Each row is a point on a landscape with many valleys, with its height.
A ball rolls from a point to the lowest of its 2 nearest points, and stops where none of them is lower. Distance is the straight distance between rows; heights are no part of it.
Tati (h 331): [ -7  -2 -16  23 -15   7  30 -16  20 -17 -26 -27  19  11 -10  11  10  12
   4  -4  -4  14  -5  27   7   1  10  -3 -19   4  -4]
mog (h 304): [ 14 -12 -17 -20   6 -15   2   0  15 -11  10   1  28  17   7 -22 -33  21
 -13 -16   0   3  15 -13   7  14 -19   2  -9  19  21]
nube (h 296): [ 17  -5  27 -14   2   4  13  14   2   5   5  17 -16 -28  -8   6  10 -16
  -4  10 -10  -6 -21 -14 -21 -10 -10  10   8 -28  -4]
Rog (h 464): [ 10   2  28  -7 -13  13   3  -4 -12 -18   7  -7 -22 -26   4   2  35   6
  -4 -30 -13   5  -7  12  -6 -19  -4 -13   2 -10   6]
Lofo (h 381): [  2  12   4  12  -7  16  27  -5  28  13 -17  13 -13  -9 -16   4  11  -1
  -8  12  -7   8 -13   2  -5   0  33  28   0  -4  17]
lepuz (h 535): [ 10  14  32   1 -12  -4 -30   9  -5  33   9 -19 -24   6   8  -1  26  -2
  -5   5 -22   4  -5  -3  11 -21   1  24   3   9 -13]
Lom (h 367): [  0   2  -5  -1   9 -14  26  16  -1   8   1   2 -22 -29   4   5 -17 -19
  12   8   8   3  15   4  -7   3   2  14   3 -12   1]
Fogid (h 792): [  2  11 -15 -14   1   3   1  11 -11   0  -9  -2  36   2  -7  29  -9   0
   5 -18 -20  -4  -6  -5  -7  26 -13 -31   4 -10   1]
kiga (h 654): [  3   2   3 -19 -21  -1 -17 -23   1  -3   3   6  -1 -12  18  -2  -1  23
 -17 -13  22 -18   5  14  12  -3   6 -10   5 -17   0]
tuka (h 260): [ -5  -5  22  49  15  20  23   4   8  15  -2  -6 -12   2 -11   0  26   2
   4  -1  21   8  -3  16   2 -16  20  -8   4  -7   2]
Zepig (h 266): [ 20  -6  -2 -18  -2   5 -41  -3   6  16  17   9 -10  17  -3  -6  -8  -7
   6 -16   6 -14  -1   9  17   5  -8 -13  27  27   7]
Sazep (h 452): [  3 -30  -6 -17  12 -38   9  -5  15 -17  -3   1  33 -12   4 -10 -32  19
   4  -5  28  -9  10   4   6   8 -20  -4  20   1  -4]
Kov (h 189): [  3   4  26  30  -2   3   0   4  -9   2  23  22 -13  10 -12  11   9  -4
  31  14   3  -3 -11  10  -4   3  -7 -16   9 -20 -10]
zof (h 490): [ 11 -12   9 -26   5 -13   2 -11   2 -27 -20  11  10 -16 -18  -2  -6   7
  -4 -13  12  -8   0  -2  16  18   9  -6   9   0   4]
zimu (h 590): [  6   8  -2  -3 -41   0 -21  -2  -8 -17   4 -23 -12   4  16  -3  -1   4
  16 -18  -1  13  17  13   9   0 -18 -11   7  11 -14]
bir (h 458): [ 23 -16 -30 -23  13   5   4  -4  20  -2  14  16  24  -5   2   1 -12  12
 -14 -24  10 -13  -8  15   9  16 -19 -17   3  -3   7]
Fut (h 351): [ -1  14 -25   8 -24  34  30   5   8   1   0  -2 -16  12  17  10   6   9
 -12   7 -10  13   2   7  -8   1   5   7 -20  -3   5]
Nifoz (h 222): [-15 -14  12  36   8   2  10  -1  29  12 -18   6  -1 -11 -19  -3  25 -14
  -2   1  23  19  -6  18  -7 -30  15   9  15   0   5]
zoz (h 171): [ 16  21  -4   2  22  14  -3  -2 -12  19  13  11  -7  19  15  -8 -12  -2
  17  19   0  -5  -5   4 -22   7  16   2 -27 -20  -1]
rep (h 425): [  1 -19  -7 -28  12 -27  -6   1   4   6   1   0   5 -14  17   1 -21   7
  -5 -11  33  -2  23  10  -2   1  -9   6  17   9 -10]
tir (h 303): [  1   4 -28  -2 -14  -1  -2 -18   3 -26   0 -20   3  24   9   9  12  22
   8 -15   4  -3   1  -1  12  18   1  -9  -6  -2  -8]
nor (h 407): [ 11 -10   5 -12 -14  -7   6  -8  12 -23  -3  10   3   0  10   7 -26  23
 -10   8  18   6   0  14   6   7 -20  -8  -1   7 -26]
pimip (h 451): [ -7  21  -6  11 -11 -27 -12  -3  14  12 -17  -6  15  -2  -8  -2  10  -6
   9  19  -6  12  -7  -6   0  12  15  23  12  12 -15]
Seran (h 263): [-16 -16 -14   5  37 -12 -10   8   7  -7  -1  31  28   7 -28   2  -8 -18
  -7   9   9   9  -8 -18  -1   3 -10 -16   3  17  13]
vede (h 302): [ -9  -5  32  29  14  18  37   4   6  21  -7 -21  -2 -13  -6  -6   9  12
 -21  -6  20   9   5  18   7 -13  10   3 -17   2   7]
Veson (h 486): [-13  -9   7 -12  -5 -11   2  -3   4 -24   0  16  -3 -17 -18 -13 -14  -8
   1  -7   5 -11   9 -11   1   3   4  -5  21  10  25]
tosa (h 355): [ -5  10  -8  29   1   7  23 -10  29   3 -29 -11   7   4 -28  14  11  -7
  -1   7  -6  25 -13  10  -1  -1  15  15 -13   8   2]
Buro (h 235): [-25 -16  -5  -5  -7   1  26  -1 -10 -22   1  -8  22  15   1  11 -21   8
  -5  -8 -25  17   9  -1 -13  -1 -15   2 -24  28  30]
ruz (h 179): [-23 -16 -11  21   3  -9   9  -3  17 -13 -13  11   6 -15   4 -11   7 -12
  -7  14  20  13   2  11 -21 -23   6   6  15  -2 -12]
zis (h 579): [ 15  12   0 -30   5  -4 -20 -18  -1  17  17 -12 -22  -6  13 -15  16   7
 -25 -12  -4   7  -4   9  20  -5 -14  16  -1   1   4]
supig (h 822): [-14  -4  -1   5   2 -19   3   6  -8 -10   2   0   5   2   5  10 -15  10
  20 -16  26 -13  29  10  -7  -2  22 -15  -6  11   9]
tabit (h 701): [ -7  11  -2  -8  -9  14 -31  14   4  20 -13  -1  13  24  12   5  -5   6
   5  20 -19 -23 -26   5   1   5  22  -2  12  17   1]
lib (h 409): [ -1  -2  43  16  -5   2  -4 -21  -2 -12  -3   7  -2   7  -9  -1   8  29
 -11  -9  12   0   9  14  -1  -9   9   1  -3  21  -6]
rufu (h 692): [  6  18   2  -6 -17  10  12   9 -10   0  -7  -4 -20 -26  13 -10   2   7
   1   6  -7 -23   4 -14   8   9  37   3  12 -16   2]
nop (h 192): [  3  10  27  -8  -1  -7 -11   8  -2  12   0   7   3 -25  -3 -18  -6  -4
 -12  10  -9 -17  -5 -31   3  10  -2   6  33   0 -10]
kunib (h 674): [ -5  16 -15   9  -6 -14   1  -7   5 -14  10 -17  -3   7  -7 -24 -12   0
  11   1 -12  -2  14 -23  12  25  -2   4   4  10  10]
lugi (h 340): [ -6  -7 -12 -17   5 -21  12  -4  19 -11   0   9  13   2  13 -11 -44   3
 -13  12   1   8  11   0  -8   1  -5  -3 -13  15  11]
bomog (h 245): [ -5   0 -16  -1  17  10  -9   4 -13 -13 -27 -22   6   8 -20  33  16 -28
   9 -18 -16  14 -10 -17 -18 -12  -1   2 -15  -3  -7]
Muluk (h 659): [ 20  -3 -13  -5  -7 -13 -11  -1   4 -24  10 -16  -3   3   2 -31 -18   5
  14 -16   8  -2  23 -14  27  19 -12  -8  23  13   2]
roson (h 533): [  0  15 -13   4 -32  12 -16  -2   5   4   6 -17 -15  31   9  -2 -23 -19
  28  16 -41  -5 -15  -2  -2  -3   0  -5   8  14  19]
vuta (h 426): [ -1   9  -1   3 -25 -16  -4  -6  14   1 -23  -9   0  -1   0 -13  -2   5
 -16  26  -3  24   7  -9  24   4   7  27   9   9 -26]
mivin (h 779): [ -3  19   2   7  -8  -1  -9   6  -9   4  13   9  28   1  -2  -1  -8 -13
  12  -5 -25  -9  -6  -7 -11  17 -18 -32  10 -19  18]
Bop (h 325): [  9  15  18 -17 -15  31 -26   1 -12  -3   2   1   0  11  -4  -5  -2  -6
 -14 -14 -28 -20  -9 -29  -3   3 -12 -16  -2   2  12]
zom (h 801): [ -3  -9 -15  -9   3 -16   3  18  -6  -4  -2   2  34  10   2  23 -16   5
   3 -10   2  12  13   4  -3  20 -19 -22   1  14  -9]
Zaf (h 92): [-16  16   9   5 -19  13  -9 -19 -10   1  -6  -2   7  15 -13  19  -3  -4
  14 -15 -22 -22  -4  -2 -17   2  18   3   2   2  33]
tupi (h 280): [ -3  14  -7  36  -2  21   3  -4  -2  20  -5 -12  -8  23  -6  21  29 -18
   6   6 -24  26 -16  -9 -14 -14  11  24  -2 -13  -4]
rak (h 473): [  6 -41   4 -10  15 -28   4  -8 -10 -29 -21   5  23  -9  -5  -9  -8   8
   3  -4  30   2   6   7  27   6  -9  -2   2  -2  -4]
sagiz (h 275): [ 14  -6 -13  -6  35 -13  -8  -7   6   3  16  -6  22  19  -7 -12 -11   5
  -5 -21   2   4  10   1   2  24 -25   4  -8  25   1]
vif (h 369): [ 17  18  22 -17 -19  27 -30  12 -20  25  15 -10 -13   5  19  -6  24   4
  -3  -7 -32 -16 -20 -11   1  -5  -7  -7   3 -17   3]
Kone (h 365): [  4   3  -2  -3  -7  -3  -1   9  -1  25   5  15 -16  -8  12  -7 -17 -13
  24  22  12  -8   6  14 -12 -10  31  15  13 -17   8]
Zes (h 607): [-15   1  -9   0  -3 -13  -6  -5   5  12  37   9  21   4   5  -9  -2  -4
   0  -9   2  -3  -1  21   4  14 -42  -9  -5  -9  19]
godof (h 727): [ 17  13  -3  -4   0  13 -24  21  -6  33  -2   1  14  30   6  22 -17  -9
  22  20 -25 -13 -26  -4  -6   9   6 -10   7   2  -7]
sir (h 214): [ -1   9  -4   8  33  -6  -4  -7 -12   8   3   6  -5 -18   6 -10  22 -11
  -3  10   7  -3  -8   3  -1  -3   6  -2  -8 -39 -13]
tomam (h 326): [ -2  -6 -22 -15   5   2  13 -22  13 -24  13 -11  -2  13   1  -4  16  23
  -5 -15   3 -12 -12   6  14  15 -10   4 -33   0  10]
Medem (h 322): [  7  -6  35   4  18   0  26  10 -13   1  14   2 -21 -31  -8   2  15  -5
   7  -1  -6  -1 -13   9 -12  -8 -17   6 -11  -7 -12]
vop (h 474): [  3  10  16   9  -4 -18 -33   6  11  18 -16   5   9   3 -13   9  23 -15
  10  13  -3   1 -20 -10 -12 -12  22  10  13   4 -18]
fatut (h 308): [ 10   0   8 -12  11  -2 -31  -7  -7  19  21  -1 -22  21  -9  11  10 -13
  23 -21  -3 -10  -6   4  -1   9   0   7  13  20  15]
Pumeb (h 519): [ -3  10   1  16   6 -10  -4   1 -11  -2  -3 -12  -9  -8   0 -10  35  -6
  26 -12  -6   0   5  -9 -15   5  33  10  19   0   0]
gase (h 255): [ 17   4  -6  -3  27  -7  -5 -13   9   5   5  17 -15   8   3   2  -7  12
 -16  19  21 -12 -11  -8  13  16   5  -3  -1  -6 -29]
dev (h 450): [-18   5   6  18  -6   9   2   4  -3   4   7  18   7  14   4  11  -2   1
 -16  15  -1  10  -1   9 -12  -5 -22 -11 -19   2 -12]
linok (h 729): [ -4  -2   8  -8 -10   7 -36   0   3  10 -19  -3  -1  30 -22  23  -6  -7
  15  10 -20 -22 -25 -17   4  -2  27   8  15  32  11]
kageb (h 271): [ 15  12 -11 -11   3  13   2  13  -9  -5 -22 -10 -22   3  -7  26   8 -17
  11  -8 -14   5  -3 -13  -9   3  20  -4 -11   5 -14]
Sig (h 348): [  5  -5 -19 -16  17   8  -3  11  17   6  -9  24 -19   5   0   2 -24 -20
 -18  33   6   6 -12 -16  -4  -5   2   9   1  17 -10]
volep (h 386): [  4 -10 -11 -25  -7 -23 -10  12  12   7 -17   1  21  -8  18  -8 -46  -5
 -11  11   8  14  18  -1  -1  -3 -11   1  18  15  -7]
Zefun (h 283): [  3  16  -3 -21 -16  21 -17   2   3 -12 -28  -1   6   7 -11  -2 -13 -20
  -6  -4 -34 -11 -11 -29  -6  -4   4 -11 -12   0  18]
velav (h 231): [-17   7 -12   8  17 -14 -17  -1  -2  12   3  17  24  12 -27  18   2 -13
  10   3  -8   2  -9 -16  -5  18   0  -1  14   7  24]
Livo (h 559): [ -2  13   5 -20 -20   3 -17  -6   0  20   3 -18 -16  11  10  -5  13   7
 -10   0 -23   6  -3   4  16   4   0  30  -2  27   4]
moken (h 272): [-15   2 -23   1  -9 -15  -4  -8 -11  -4 -14 -24  13   9   5  27  26  10
   6 -22   3  15  18  12  10   8   9   2  -6  -6 -10]
bopi (h 344): [  9  -5  15  22 -12  13  27  -3   1 -28 -23  -8   6  20  -2   9 -20  34
  -1   0  10  12  18  -1   3   0  14  -3 -24  23  -6]
suro (h 485): [ 20   3  20 -26 -21   5 -15   5  -3  -3 -21  -9 -15 -16   7  13  20  -4
 -18 -15 -14  16   1   0   3 -28   1  -8   1  -8 -17]
bosup (h 223): [ 14  18  24  19  13  23   3  -6  -8  12   5  -2  -4   4  -4 -17   7 -10
  29   1 -10  -5  -9  10 -33 -15  20  10 -26 -27  12]
Dupu (h 180): [-24   4  10   0 -11  13  -1 -12  -9  -8  -6   3  15  25  -8  15 -20   5
  -8  -8 -22   1   7 -11 -22  -7   0   0 -11  24  31]
Vikon (h 810): [-12  -7 -13   7  -3 -29  26  19  -2  -9   2  -8  19   5   6  29 -14  14
  21   2   8   3  13  13  -3  10   1 -18 -16  13 -10]
babid (h 238): [  1  10 -22   2  46 -10  -3 -10   2  11  13   3  -9  -4  -3 -32   6 -20
 -11  10   4  -1  -3 -14   5  14  -5  19 -10 -18   3]
zulez (h 323): [ 15  -4  -8 -12  36   4 -16  10   7  11   1  19 -21  11 -12 -12  -6 -17
  -1  14   4  -9 -16 -23  -2   7  12   9  14  26  -4]
sen (h 592): [ -6 -13  -8 -22   4  -9 -10 -16   7   7  21   5  -2 -11   4  -4  15  -1
 -21 -14  12   9  -3  24  17   2 -38   2   0  -7   2]
Zubem (h 123): [ 15   6  18  -1 -17  -7  -3   3  -3   3  21  12 -21 -13  -2   7 -11   0
  18   4   6 -10  -2   7   7  12 -12 -14  28  -8  -9]
sazo (h 257): [ -1  -5  -9   3  44  -6  -4  -3 -10   4  19  -4   1   1 -18 -14  11 -10
  -7 -13   5   1   1  -5  18  15 -31  -4 -16   4   0]
Kagiv (h 309): [ -5   5  -8  18 -20   5 -20   6   4  22  -2 -20  -4  16 -13  16  39 -28
  21  11 -30  15 -24 -17  -5 -14  12  32  15 -12   7]
Lum (h 243): [ -1   7   3 -12  -8 -15  -1  -7  -4 -13 -36 -20  10 -18  -9  14  34   0
   6 -28 -13  15   8   8   1  -3  22   4   4  -1  -4]
mimo (h 664): [ -8   7  11 -17 -28   2 -26  -1  15  22  -1   8   4   1  17 -19 -13   3
  -2  17  -8 -26 -15  18   2  -1  12   9  19  13  15]
matuk (h 330): [  8  -7  -5  -9  -7  16   5  11  -6 -18 -11   0 -29  -8  17  -3 -35  -1
  -9   5  16  -2  23 -12   1 -16   2  -7   3  10  -9]
nune (h 684): [  4  18 -11   7  12   6  -3  -5 -11   2  11 -10 -31  10 -14  -2  11 -10
  14   1 -15  -5   1 -22  18  25   5   8  -1  -3   7]
bom (h 216): [-12   6  12   7  -1  -3 -28  -8 -16  -7 -24 -16  25  14 -20  20   6 -16
   7 -17 -12  10   2 -21 -11  -8  -1   6  -5   4  -4]
zirab (h 437): [-13 -25  24   5   6  12  16  -6   0 -17   9  13 -10   1 -14 -11   7   3
 -14   1   9   0  -6  14  -8 -20 -13   2  -9  26   2]
tal (h 305): [  4  -3  -2  -5   5 -11   9   0   1 -23 -17   4  16  25   5  12 -21  34
  -2   3  25  -7  18 -15  12  11  17  -4 -28   7 -11]
nif (h 406): [ 15  14  10  -8 -39  34  -9  10 -13   9  13  -6 -25  -2  15  -3  15  -3
  21  -5 -24 -12 -13   4  -3  -7   9  -4   3 -21  14]
mek (h 749): [ 11  10  -6  -1  -3 -10  -7  25 -17  30  10   4  10  13  -2  26 -12 -21
  49  13 -15  10  -6   0 -16  13   4  -5  10 -18  -2]
Gena (h 834): [  7  -3 -15  -4  10  -2  -9   6  -1  -4  24  10  -8  14  21  11 -12  19
   9 -10  35 -22   6   5   3   8   6 -25  -5   1  -5]
Gufa (h 178): [ 14  -3  -8  -1  26  -8   9 -10   0   7  23   9   2 -19  10 -21  -8  -6
  15  12  12 -17 -11  10  -5  17  -9  -1  13 -40  -2]
nelon (h 635): [-24 -10 -13  14  -1 -10  29   8  -7 -15  24 -11  -1   1  -7   1  28   2
   7  -1 -10  12   3  -6   5  16 -23   9   4   9   4]
Voboz (h 324): [ 12   9 -23 -13 -10  17   6  -9   2   3   3  -1 -28  19  10  29  18   5
 -10   0  -6  18  -4  13  15   8  -5   3 -20  -2 -12]
nazek (h 141): [-28 -13   5  14  14   7  13  -9 -12   6 -14 -14  28   3  -5   3  30  10
 -14 -20   4   4   6  21 -10 -14  17   9 -26   9  16]
mur (h 639): [  2  -7 -14  -3  -9  -5  -6   4  -2 -13  18  -8   5 -10  19 -22 -37   4
  -5 -10  16   2  26  -6  12   2 -35 -22  15  -4   1]
firol (h 377): [ 16 -14  28   9 -21   5  14  -9   5 -34 -16   2  -5  -2   3  -1 -16  24
  -5   0  12  16  10  11   3 -10   1   0   1  20 -21]
Lati (h 608): [ -7  -5  -6  16 -24   1   1  -7  -8 -22  18 -25 -13  -3   9 -10   4  10
   8 -17  12  10  16  20  20  -9 -28 -12 -16  -1  -4]
Bel (h 673): [  1  15   4 -15 -24  -3   2  -7 -10 -12   0 -10   7 -14  20 -11   1  32
 -16 -13   2 -15  15 -13  18  11  17   1  -1 -10   0]
donep (h 297): [ 15  -6  -2 -15  12  11   7   8  -4 -22 -21   7 -27 -17   2   7  -7 -11
  -7   1   8   0  -2  -9 -11 -11  11 -12  -2  -2 -23]
kuf (h 221): [  1 -10  12  22  10   5  23 -15  -1  -1  26  20 -14 -10  -6 -12   4   4
  12  27  13 -11 -18  22   0  -1  -8  -1  -3 -29  -4]
mumen (h 825): [-15 -12  18  -5  11  -4   0  -7 -18 -10 -22   9   9 -23  -1  -2  24  14
 -38  -5   9   9  12 -11   7 -23  10  -1   9 -15  -2]
Riza (h 653): [-28 -14 -41   9  24 -12   0  -1   6  -3  14   9  25  34  -6  10  19   9
  -4   0  17  -2   0 -10  12  16  -9 -10  -8  -2   3]
gid (h 385): [  3  10   1  13   1  21  37   9  13  16   2  16 -12   0   4   4 -12  -2
  -4  21  -6  12   2  10 -21  -4  16  16 -23 -12  18]
boneb (h 566): [  9  12  -5  -8 -34  -3 -15  -2   9 -10   2 -18  -5  18  -3   3 -19 -16
  21  -4 -26  11  -1   2   1   6 -23  -6  15  22   2]
topu (h 298): [ 10   8 -20   5   1  -3  11   8   6   5 -12   4 -27  10  -7  30   5   0
   8  17   6  15   0   1  13  13  18   4  -6   9 -26]
dazol (h 232): [  6   8  12   4   5  12   4  12   3   9 -39   0  -5   0  -5  14  -5   2
 -21   0  11  19  17  -6  -7 -19  30  11 -22  13 -16]
pofa (h 182): [-18  11 -23  -9   3  -3  -5  -9 -18  11  -4  -6  26  13 -14  32   5 -15
  16 -14 -20 -10 -16 -10 -11  19  15  13  14  -5  23]
boto (h 262): [-12 -32   1  26 -17  -3  40  -2   9   0  -1 -14  11  -7  -3 -11   9  16
 -20  11  20  15   4  23  23 -24 -12   3 -15   9 -13]
maz (h 233): [ -2   9 -15 -19   2  10 -20   8  -7  11 -11  -8  24   9 -12  17   7 -31
   8 -14 -36 -12 -21 -26 -20   4   1   2   8  -7  24]
ziza (h 435): [  7 -22 -14 -17   8   2  10  -7   9 -10  18   7   8  -6  13   0 -30  14
 -14   2  24  -9 -15  23   5  -2 -40 -24 -18  -5  -9]
vobug (h 479): [  7 -12  -2 -12  16  -2  -7  -4   0  -2  29  11  21 -12  15 -15   2  31
 -16 -30  18 -26  -1   1  -3  10 -16 -17  15  -3   8]
Kaso (h 210): [ -9 -15  12   4  28 -24  17 -10  -5   3 -12   2   8 -22 -16   6  22   8
 -25  15  14   9 -10  12  16  -7  -6   5 -17  -8 -28]
safi (h 687): [ -3   8  -3  11   6  21  19   0 -23 -18  16  -3 -25   6  -1   7   6  10
  10 -10  -5 -16   4 -10   0  15   9  -8 -15  -2  18]
doro (h 675): [-13   5  -6  18  -7   8  35   0   1 -23  11   7  -5  -5   4  -3  -7  23
  -7   9   6 -21   5 -13   7  10   6 -12 -18 -16   9]
Kezel (h 728): [ 12  16  -9  12 -12  16   5  -1   9  -3  -3 -13 -30  13  10 -11 -10   0
  18   4  -1  -8   8   6  -7  -6  35   8  -7  21   4]
kap (h 644): [-31  -6 -34  17  15  -3   8  -8 -15  -4  25 -17  10  28   3  11  27   1
   9 -11  -4   1   3  -9   5  15 -21   6  -5  -2   9]
nabod (h 621): [-19 -22 -15  10  -8  -3  10   0  -4 -32  16 -11  -2  -5  14 -25  -9   7
  -3   0  20  -1  18   0   9 -13 -28 -14  -8  -1  -4]
boge (h 794): [  5   4  -6  -8   4   4  -3  29  -6  14  21  18  12 -16  14 -13 -20 -23
   4  -6 -15  -4   4 -12 -13   2 -20 -23  23 -16  21]
Gopi (h 624): [-23  -2 -11   0  -6 -19  17   7   6  10  25  11   6 -12  -4   2  17  -6
   0   7  -4   9   4   8   7  20 -19  18  11 -15  16]
figo (h 459): [-17 -35  10  -1  -6 -12  25  -7   2 -33   9  10   7  -2 -17 -15 -11   8
   3   6   1  -6  -1   9   2  -2 -12  -8  -5  33  20]
Pobo (h 712): [  8  12 -18 -16 -19  13   0  13  -1  -1  -1 -11 -21  -2  25 -17 -15   3
  19   9 -15 -25  -6   6  -3   8  32   2   1  10  14]
nad (h 267): [  5   5  -6   5  13  -4  -7  -2   1 -10 -35   6   2   7  -3   5 -19   4
  -8  13  25   4  19  -8   5  -4  30   2 -21   5 -22]
Pasun (h 472): [-11   6 -17  18   3   1  -3   6  -1  -5   8  12   1  25   6  11 -17 -12
   9  16  -7   8   0  -1 -17   1  -4 -21  -8   7   3]
vige (h 292): [  7 -17 -13 -13  32   3 -22  11   6  -1 -11  28   7   4 -23 -15 -22 -19
 -16   2   8  -1   5 -35   3  -3   2  -4  21  20  15]
dit (h 401): [  5  -3   1 -10  -7  -9  -4  -2   7   6 -25   0 -16  -8  -1   2  -8 -11
 -23  12   8  33  14  -2  22 -11 -11  22  -5  -1 -24]
doke (h 205): [ 29   7   8  -7  -4   1 -23  10   2  27  17   5  -7  -4  -5   0  -8   6
   5  -6  -4 -22  -5   0  33  19  -5 -10  33   9  -5]
zam (h 375): [  3   6 -16 -11  -4  -2  -4  20  11  22  -1   9  -9   1   3   4   0 -19
 -14  23  -8  22  -9 -12   5   5 -18  15   6   6 -18]
tev (h 177): [-10   7  21   3   7 -14 -25   4  -9 -11 -13  -5  23 -10  -8 -12   6 -17
   7 -18   1  -1   7  -2 -17  -6 -11 -10  -2  -2  -9]
dat (h 630): [  0  11  -2 -16 -10  -7 -12 -17  12  16  24  14   2   0  11 -14 -14   5
  -6   0   6 -19   0  15  -1  11  -5   7   0  -1  22]
melu (h 253): [  7   8   6  19  21  17   5   4   0  19  -2  -1  -1   6   2  -3  31 -16
   8   9 -10  22 -10  10 -32 -17  10  23 -22 -21 -11]
buna (h 817): [-20  -6  -1  -3  10  -9  15   3 -16 -10   1 -12   1 -35  20 -18  22   6
 -27  -9   6   8  18  -9   3 -13 -11   7   6 -20  -8]
zafig (h 499): [ -1   3  10  26   2  -4  -5  14   0   8  -9  13   2  -2 -17  15  18 -15
  34   6   4   2  -6 -10 -29  -7  41   6  21   2   4]
Tefo (h 142): [  6   2  16  -3  12 -12 -14   3  -3 -11   6  -1   7 -19  -2 -22  11  -5
   0 -15  -3   1   1 -11  -4   7 -18  -8  30   3 -15]
selat (h 374): [-10 -12  22  12  -2  19   0 -16  -7  -6  -6   6 -25 -18   6  -8 -31   6
 -20   4  26  -9  29  -8   3 -32  -4   1   2  -3   3]
gutod (h 220): [-19 -20  11  33  -3  -5  19 -18  16  -6 -24  -8  15 -21   0 -16  -7   8
 -18  17  26  12  11  17   4 -26  -4   7   4  -9 -21]
dok (h 500): [  5  11 -15  21 -10  19 -10   3  -8   4  14  -4 -19  31   5  -3 -10 -27
  38  15 -21   6  -2  -4 -20 -11   4  -4  -4  -8  19]
meso (h 807): [-10   2   3 -11  -4   5   4  11 -14   6  14   6  -2 -36  22 -18  -4 -13
 -12  -7  -1  -3  10  -3 -13  -7 -27   3  12 -23   9]
muv (h 215): [ -7   0  32  16  -7 -14  -2  -7  -3 -14 -30 -18  25 -19 -15  -9  28   1
  -1 -22  -5  16  10   7  -7 -16   7   4   1   0  -8]
muk (h 765): [ 13  21  16   2 -11   1 -17   8 -13  17  10   4  14  -1  -1   2  -6 -23
  39   4 -17  -7  -7   6 -21   2  -2 -15  -5 -42   5]
bil (h 254): [ 14  -3  41 -22 -20 -16 -13  20   7  15  -6  -1 -10 -30  -9   5  11 -16
  -4   0 -16 -14 -15 -18  -8 -10   5  16  22  -7  -5]
Ferad (h 193): [ -8  -4   4  -4   9   5  21   9   6   3 -24  -3   9 -14   1   7   1  -2
 -11 -14   8  13  12  20 -23 -16  13  11 -24  12  -1]
beva (h 299): [ -4 -29  -7  -3 -27  10  37 -12  10 -14  -5 -22  11  -5  -1   0  22  21
 -12  -9   3  11  -6  34  20 -10  -8   1 -29   9   1]
Geti (h 218): [ 21  15 -17  -4  14   2  -5  -1   1  28  18  10 -14  13  17  -8  -8   5
   4  24   8 -12 -10  -1  10  22  13   9  -8 -16 -16]
menog (h 509): [ 12   4  28  -6 -24   2 -19  12  -1  10 -21 -32 -19  -6   4  -6  27   7
 -16  -4 -22  12   8  -8  17 -35  17  15  10  11  -8]
zup (h 183): [-18 -15  12   4  12 -13  14 -20  -4   4  -6  -3  23  -4 -21   7  37  14
 -14  -2   0  -2 -12  23   9  -1   5   6 -24   6  -3]
Duse (h 295): [ 11   1  -3 -11   2   7 -18  13   0  37  10  12   0   5  14 -23 -22  -4
  20  42  -3 -17 -14   8   5   2  19   8  16 -25   1]
Dukas (h 236): [  9 -17   6  -5  28 -15   5 -26   2 -13 -18   6  -4 -10   1   2   4  23
 -33  22  20   7  -5  -5  15  -5  -3   4   4 -11 -36]
limel (h 343): [  0  -9   0  -5  28  -1  39  18 -13 -10  11  -2 -15 -31   6  -3 -12  -4
  -1   7   7  -5   1   2 -10   0 -18   1 -19   0 -15]
Reni (h 417): [-22  -5  12   4 -20  15  -3   4  -1  -2   2  21   2   0  13  -2 -22   4
 -25   3  12   4  23   6 -13 -25  -9 -10  -8   5  12]
pigi (h 442): [ 18  11  22  15 -22  26   0  -2   2   8   1  -7 -32 -10   3   8  32  -1
   2 -17  -7   3  -5  16  -1 -28  12 -15   9 -28   7]
pevip (h 501): [ 18  -7  18   3  35   5  -7  -9  -6  11  25  23   6 -15   4 -15 -13  15
 -15  -8  16 -31  -7  -9  -5  10 -14 -17  27  -7  -7]
lebo (h 663): [-20  -7 -29   0  14  -5  14   2  12 -13  12  17   8  10   2  -7  -3  13
 -17  10  15 -14   6 -21   8  11  -4  -8 -13 -11   9]

Where does a ball stop that starts at each point below?
Bel | pofa
lebo | pofa
rak | Gufa
bir | nazek
Veson | nazek
boneb | Tefo
gid | Tefo
menog | pofa
pimip | pofa
